Points, in no order, along strands that fork and pass close to each other.
In the rows, 128 means zero.
Points whose rows are less than 110 apart are linked; no others are. Some points are linked to none.
J_667: [ 99 149 140 162  94 159 153 105 128 148 127  72  92  71 159 186 142 119
 160 136]
J_747: [ 93 110 128 145 164 168 128 168 110  68 134 153 108 165  74 129  67 133
  81 122]
J_816: [150 113 157 130 121 124 151 107 176 180 139 140 151 113 144 114  83 156
  71 105]
J_838: [129  86 166 138 141 163  98 161 113 167 123 178 121 152 122 117 130 103
 106 143]
J_928: [ 72 103 129 104  63 103 174  92 121 126 138  90 108 106 113 129 109 154
  81  79]
J_565: [101  90 170 181 197 149 145 113 128 126 157 133 194 129 125  72  97 134
 122 140]
J_615: [113 167 147 150 170 123 191  65  94 153 138  82 155 146 111 115 130 142
 177 127]
J_818: [151 165 114  74 135 105  81 155 190  76 117 139 105 111 165 120 143 128
 150 140]
J_108: [142 130 146  86 118 148 141 118  84 128 127 167 127 130  96 129  75 166
 110 153]
J_283: [105 111 153 170 194 132 182  62 157 130 155 141 180 150 159  77 132 129
 115 124]
J_508: [169  65 143 129 100 133 141 107 148 178 148 105 141 100 136 118  84 171
  76  98]
J_718: [124 154 121 156 128 124 127 155  96 170 168 134 112  57 149 173 145 149
 189 149]
J_215: [145 119 132 168 150 134 165  72 117 182 163  58 188 103 179 151 144 153
 153 133]
J_627: [138 150  62 133 177 163 101 167  88  91 121 177 113 196 112 177 137 103
 122 117]
J_165: [116 167 143 129 135 121 106 104  79 170 180  97 164 108 146 114 159 115
 171 123]
J_184: [146  77 148 103 118  84 149 102 129 156 116  95 154 150 118  97 115 143
  79 171]
J_22: [128 168  95 164 101 144 131 139 116 121 129  74  84  74 153 192 130 101
 169 111]
J_614: [139 145 129  54  92  97 109 146 197  75 104 105 111 104 166 145 125 146
 122 127]
J_36: [145 148 108 122 132 135  73 140 143 148 131 144 116 147  89 115 113 105
 101 122]
J_839: [115  84  62  89  68 105 117 120 110 128  90 125  69 104 108 151  90 129
 106 100]
J_546: [148 141  71  73 126 110  87 165 161  95 114 173  85 117 163 131 121 116
 112 161]
J_725: [178 121 128 173 172 150 156  83  90 149 148  82 205 113 159 116 138 158
 172 137]
J_145: [107 118 122  97 102 118 116 103 176  85 102 123 114 133 145 101 174 119
 103 150]
J_854: [116 141 151  97 102 123 124 162 112 131 154 194 127 121 141 126 123 116
  82 116]
J_245: [ 87 123  73 124  74 104 115 151 126  55  96 175 151 124 156 161 109 109
  89  89]
J_707: [161 141 129 196 189 138 138 134  98 145 158 136 101 136 106  96 112 124
 153 128]
J_644: [118 117 115 174 152 135 139  61 127 179 155  49  98 110 124 135 147 120
 169 137]
J_534: [137 101 110  80 122 189 119 145  69 103 134 186  99 151 124 163  93 167
  89 144]
J_353: [149  97 155 130 122  81 164 115 190 162 117 102 152 163 145 114 145 127
  74 146]
J_663: [155 159 141  58 109 108 106 116 164 148 139 144 133  99 169 115  78 168
 122 140]
J_748: [153 164  98 155 134 153 116 111 122 113 116 123  99 103 115 142 168 151
 196 163]
J_914: [129 199 122  83 153 102  86 148 178  92 114 134 113  85 145 126 133 143
 193 141]
J_860: [162 144 162 147 156 151 141 128  55 127 152 147 179 144 111 112 133 149
 166 156]
J_339: [154 104 158 110 128  99 138 124  89 137 138 116 160 155 108  96 137 124
  84 165]
J_964: [116 124 130  84 113 112 109  84 172 122 138 122 130 119 134  85 142 124
  84 146]
J_133: [105 175  91 128 137 140 115 165  86 105 147 180  92 108 145 147 158 114
 177 125]
J_645: [103 145 126  95  78  98 107 157 175 138 112 120 127 120 120 137 117  99
  76  96]
J_243: [105 166 129  87 115  71  73 166 171 103  99  93 170 120 123 147 159  97
 157 110]
J_523: [126 150 122 132 132 103 126 116  78 142 119  72  89 126 113 112 158  82
 177 123]
J_862: [114 162 189 120 127 124 131 117 126 161 156 144 168 104 165  89 156 121
 157 117]
J_541: [171 146 136 137 132 151 120 122 128 122  86 134 111 151  97 117 146 131
 159 165]
J_734: [140 129 156 139 134 124 151 191 110 111 148 177 106 161 126 137 109 112
  67 117]
J_151: [102 134  56 114 106 113  96 161 121  63 111 209 146 122 168 161 136 115
 109 123]
J_996: [123 109 107  84  74  93 130 143 140 123  82 134 136 101  83 169 105 161
 111 156]
J_520: [ 79 146 130  96 150 102 150  63 209 153 120 124 161 149 135 114 122 138
 145 158]
J_196: [138 139 116 107 143  81  85 134 181 155 121 120 141 106 115 116 147 140
 151 177]
J_389: [142 106 180 117 155 113 169 120  70 112 150 114 156 161 129  72  91 129
  88 132]
J_61: [129  85 128 117 105 201 120 154  82  99 181 132 100 144  98 177  86 176
 107  65]
J_594: [154 147 149 148 121 101 145 190 142 130 146 149 116 155 151 112 163  94
 112 126]
J_193: [162  63 130 111  97 141 124 121 104 164 178 114 122 111 111 141  99 172
  99  91]
J_431: [148 112  87  90 110 143  67 131 146 145 136 139 108 132  96 139 109 126
  68 141]
J_484: [137 115 109 136 138 152 105 147 114  82 101 159  73 158 145  98 154  78
 110 134]
J_778: [149 161 154 193 139 163 134  93 171 157 140  99 170 140 112 130 161 144
 167 122]
J_54: [ 99 123  88 119 113  92  98 175 135  87  96 176 136 104 162 145 179  90
 155 139]
J_9: [137 150 166 168 127 157 137 129  56 158 183 102 141 103 149 140 140 121
 159 109]
J_474: [121 153 120 158 106 113 140 133 151 106  93  95 149 164  93 137 191 108
 141 116]
J_275: [139 174  88 153 132 140 134 162  79  65 138 155 100 138 143 144 164 100
 168 112]
J_623: [145 125 126 101  86 135 153 135 117 120 127 146 128 104  88 162  81 192
 108 137]
J_157: [114 155 132 113 134  89 170 103 142 126  85 120 113 157  86 102 109 129
 128 142]
J_436: [133 178  77 160 115 142  92 156 118 133 137  97 112 104 114 178 151 102
 178 101]
J_172: [148 100 159 148 165 184 105 122 129  84 129 132  99 166 113  74 105 121
 116 154]
J_882: [111  94  45  73  95 116  90 129  93 104 100 144  78 130 141 149  98 102
  87 108]
J_738: [149 127 146 151 140  74 145 132 169 172 119  82 137 159 132 104 171 106
 138 145]
J_668: [111  79 132 106  83 184 102 121  93 139 182 114 110 122 100 146 103 148
  81  71]
J_573: [131 105 112 140 181 164 113 188  86  82 131 159 117 201  80 149 118 131
 110 151]
J_295: [127 113 157  79  94 103 190  69 172 151 132  85 133 146 168 124  87 174
 107 105]
J_258: [122 121 141 123 151  92 114 108 175 148 135 125 158  98 164 103 185 155
 166 181]
J_606: [137  77  92 106  61 120 122 149 124 138 113 111  52 119 133 158 117 125
 114  71]
J_262: [101  59 118 108  99 139 118 169  85 128  98 164 108 143 103 157 123 112
  78 129]
J_50: [115 158 104 183 155 122 149  88 129 165 159  78  78  81 117 136 122 134
 161 132]
J_491: [144 131 101  58  93 120 101 161 125 110 117 168  73 104 167 149  99 146
 119 139]
J_714: [118  82 180 117 138 145 156 144  73  71 132 120 122 153 111  95  89 139
  82 150]
J_272: [126 113 141 183 145 148 174  63 119 177 161  36 142 131 150 149 137 122
 141 122]
J_793: [107 161 118 140 148  95 162 106 102 125  86  94 100 153  86 102 140  97
 166 123]
J_543: [130  80 120 152 164 127 135 146 124 135 156 178 117 125  98 106  86 141
  70 157]
J_365: [118 115 121 168 131 161 118 161  59 154 117 153 109 117 110 169 169  98
 190 130]
J_334: [137 135 161 174 149 106 167 129 146 145 146 114 121 148 149  92 176 105
 132 129]
J_461: [117 149 139  94 103  81 168 113 192 115  65  94 119 165 122 131 122 131
 119 137]
J_766: [106 117 145 133 166 132 174  55 182 144 126 134 175 155 158  89 150 140
 140 154]
J_396: [152 103  93  89 108 114  94 110 162 138 158 121 111 105 114 110 102 153
  66 142]
J_953: [117 100  76 105 125 141  90 152  90  92 109 172  73 168 153 130 142  70
  92 119]
J_135: [138 156  60 157 139 157  91 159  79  75 122 160 138 173 136 181 167  85
 155 109]
J_291: [108 148 134 143 133 121 107  83  90 170 147  64 127 118 123 110 157  96
 177 122]
J_201: [111 110 155  80  64  91 180  95 151 125 129  87 131 132 142 145 128 157
  84 125]
J_335: [166 150 156 132 171 115 151  82 106 159 116  93 159 158 119  87  99 121
 164 132]
J_176: [116 161  96 186 163 118 142 125 113 139 177 117  93 103  95 125 125 119
 150 122]
J_799: [ 92 150 156 153 136 144 133 115 115 114 122 159 159 136  73 121 145 125
 135 128]
J_739: [ 81 163 157 104 130  95 131 122 184 130 103  95 117 124 166 130 183 118
 195 117]
J_15: [121  87 131 142 120 194 127 169 127  90 136 156  92 154  82 162  71 156
  76  98]
J_901: [151  61 180 151 136 190 142 122 138 119 108 142 134 135 121  98  50 168
  98 136]
J_429: [ 80 168 135 142 107 125 139 107 172 146 133  51 115 102 159 175 171 122
 194 101]
J_388: [123 112 108 134  88 141 132 126 155  58  89 146  87 140 135 109 145 110
  90 130]
J_831: [166 129 145 171 177 141 150  98 156 172  97 146 148 120 170  82 124 137
 162 132]
J_583: [146 131  85  72 109 158 124 150  88  74 134 186  76 143 148 166 105 143
  85 134]
J_58: [122  88 132 160 149 166 114 176  87 135 107 187 103 160 118 143 169 108
 156 160]
J_405: [187 132 140 185 188 150 150 126 120 149 130 157 138 141 149  75  94 126
 143 128]
J_706: [ 95 110 117 110  49 124 143 128 113  79 114 106 131 130 104 159 116 125
  83  72]
J_320: [164 149 148 125 140 119 149  98 143 162  81 115 132 163  98  95 104 134
 140 144]
J_624: [155 134 167 139 130 150 121 121 159 171 140 143 166 134 143 100  89 113
  74  93]
J_755: [116 156 159  66 104  89 152 115 202 104  91  95 163 164 135 148 154 139
 144 146]
J_273: [108 148 130 110  83  87  83 171 178 129 102 125 165 118 128 148 163  97
 107 110]
J_147: [131 147 118 172 124 145 137  87 148 143 129 105 157 111 101 146 180 148
 193 153]
J_211: [139 119 135  99  70 102 142 170 151 165 114 129  93 122 127 151  97 126
  98  80]
J_423: [143 171  77 134 143 119  77 159 140 140 137 125 115 123 108 136 152  92
 167 119]
J_556: [130 117 187 141 138 161 113 130 117 169 132 167 151 149 120  95  88 104
  98 106]
J_89: [134 126 135 152 178 114 139  86 176 185 133 116 174 111 174  93 157 137
 172 144]
J_899: [121  96 146 164 202 115 141 119 123 126 152 154 163 115 108  70  92 148
  87 144]
J_720: [104 172 163  92 108 121 110 143 117 124 151 172 138 104 153 100 160 112
 138 131]
J_432: [150 125 135 146 177 152 116 168  63 117 150 141 151 176  82 139 123 129
 142 139]
J_247: [ 78 158 120 140 121 110 111 151 120 139 137 132 123  54 148 168 178 132
 206 121]
J_98: [100 163 117 123 153  68  91 167 178  96 116  78 153  96 131 173 162 109
 196  96]
J_500: [ 76 153 121 126 111 114 114 134 154 106  91 136 128 104 146 130 183 107
 188 132]
J_719: [176 114 130 168 211 162 146  79 119 152 125  92 219 118 164  90 136 123
 143  95]
J_970: [ 84 131 107 105  54 102 149 129 136  68  91 150 155 109 130 150 126 123
  88  94]
J_605: [133  52 150 159 149 161 132 148 132 146 137 157 130 126  99 119  44 164
  75 139]
J_917: [172  84 170 145 174 197 129 131 117  98 126 166 190 127 144  91  58 165
 103 138]
J_148: [137 147 112  85 110  83 104 147 134 123  97 138 134 113  98 143 117 146
 138 172]
J_785: [120 125 137 169 116 163 120 136  66 165 161 121 117  80 123 168 157 122
 161 140]

Follow the links from the first point to the second, and from the first to the third. Name the last point that the two ways share.
J_436; J_193; J_405 | J_785
J_334; J_436; J_725 | J_165
J_624; J_520; J_720 | J_165
J_899; J_491; J_556 | J_89
J_725; J_508; J_151 | J_785
J_778; J_215; J_766 | J_644
J_157; J_508; J_520 | J_291

A fork is a point with three links. Follow the links from the first point to the second and name the forks in between, in order.
J_196; J_523 | J_89, J_644, J_291
J_755; J_543 | J_157, J_291, J_644, J_89, J_766
J_36; J_785 | J_500
J_423; J_461 | J_500, J_785, J_165, J_291, J_157

A fork is a point with three links, a tip a point with one. Leave the first point through the second and follow the links. Name the first fork or tip that comes.
J_339; J_184 | J_165
J_766; J_283 | J_917
J_193; J_508 | J_785
J_508; J_193 | J_573
J_196; J_148 | J_818
J_862; J_720 | J_714
J_22; J_436 | J_98
J_201; J_928 | J_500
J_546; J_491 | J_89
J_151; J_245 | J_295
